Each scene shows the same named points in several views. A view is turned or mirrored, shifted and resized as a whole, has a little noise and may leave points out.

Scene 1
View 1
Tuk: [ -3  25 -10  10  10 -25  12  -9 -14 -24  -3  -9  -4   4  10]
gov: [  6  -7  12  11 -12 -34  -1   5   0   2   6   9   7  -8   5]
lan: [  4   3   3  11  17 -11   0   4  19  -9  14  -9  11  24  -1]
dazep: [  4  -4  -2  10  10 -13   2   4  -4  -8   9  -8   8  12   6]
Fen: [  1   8 -17   2  18 -15  11   1 -10 -16   2  -6   6   9   2]
seme: [  3  -3 -10   5  12 -15   6   6  -9  -9   6  -6   9   7   3]
Keloz: [  0   5   5  18   3 -14   1  -4  -9 -16   5 -19   3  17  13]
guliv: [  2   7  -4   9   9 -21   7   0  -3 -13   4  -6   4   6   5]
sobeg: [  6  -3   0  10  -1 -26   5   2 -15  -8   3  -3   5  -1   8]
vep: [  5  -3  -6   7   1 -23   7   3 -20  -9   2  -3   5  -2   9]
boga: [  3   6  12  16   0 -25  -1  -1  11 -10   9  -4   5  10   6]
befi: [ -1   9 -12   7  17 -14   8  -1  -9 -17   3 -10   5  12   5]
View 2
Fen: [ -5   1  -6  -1  -1  -7   8  -6  -9 -14   0   3   6  11   9]
lan: [-10   3  -7   4  -4 -12  12  -4  -8  -6  -1  15   9  -5   8]
gov: [-15   0 -15  10  -2  -6   6  -2   8 -10 -13   4  -5   1   6]
dazep: [ -8   0  -7   4  -1  -5   8  -2  -5 -12  -5  10   6   3   6]
guliv: [-10  -2 -10   2  -2  -7   8  -3  -6  -7  -4  10   2   2   9]
sobeg: [ -9  -2 -11   4   0  -1   5  -2   0 -12  -9   4  -2   8   6]
vep: [ -8  -3 -10   3   0  -1   5  -2  -2 -15  -7   2  -1  11   5]
befi: [ -5  -1  -6  -2  -1  -5   7  -5 -10 -12  -1   7   5   9   9]
Tuk: [ -7  -6 -12  -6  -2  -3   4  -7 -12  -8   0   2  -3  14  13]
Keloz: [-8 -6 -8 -1  0  1  6  0 -9 -8 -5 15  2  4  7]
seme: [ -6   1  -7   3   0  -5   8  -3  -5 -16  -4   5   6   8   6]
View 3
sobeg: [  4   4  -3   8  -9  -4  -7   1 -13  -3   0  -3  -7 -10   0]
vep: [  2   2  -4   7  -9  -1  -9   2  -9  -4  -1  -4 -10  -8   2]
dazep: [  0   1   3   4 -11  -6   7   1  -5  -2   5  -8  -5  -5   4]
Fen: [  0  -1   1  -4  -1  -4  -5   0 -13  -6   5 -15  -7  -7   2]
lan: [  1   0   8  -2  -7 -16  18   2 -10   0  16 -15   0  -3   4]
Tuk: [ -5   0  -1  -9   5  -1 -14  -5 -21  -4   0 -13  -4  -5   0]
boga: [  4   7   2   3  -9 -16   5   1 -19   2   9  -6   3  -8  -2]
befi: [ -5  -3   3  -5  -3  -1  -1  -2  -9  -5   5 -14  -6  -4   5]
gov: [ 12  11  -5  17 -15 -15  -4   8 -15   0   4   0  -6 -15  -3]
seme: [  2  -1   2   4  -8  -1   1   3  -4  -6   5 -11 -10  -6   6]
guliv: [  0   3   3  -1  -7 -10   3   0 -14  -1   8 -10  -1  -6   1]
View 4
dazep: [  1  -6  -6  -1 -14   6  -3  -7  -4   3  -6   0   9  -3   2]
befi: [ -4  -6   0  -7 -10   4  -3 -15  -7  13  -5   5   7  -2   0]
seme: [ -4  -5  -4  -3 -15   7  -8 -10  -3   6  -2   5   7  -3  -2]
boga: [  3  -8  -6   3 -14   3  11  -5 -15  -3  -5  -4   6  -9   3]
vep: [ -6   1  -3  -2 -13   6  -6 -17  -6  -3   0   1   0  -6  -6]
Tuk: [ -8  -4   6  -7  -4  -1   6 -25 -17  11  -3   4  -3  -7  -1]
Keloz: [  7  -4  -2  -4  -6   0   6 -11  -7   4 -14  -7  13  -7   9]
gov: [ -1  -3 -10   9 -19   6   2  -4 -12 -18   3  -5  -1 -10  -6]

In a view up to two points have been moved. Name them for each view, in the order of its rows, or write -.
view 1: guliv
view 2: -
view 3: Fen
view 4: Keloz
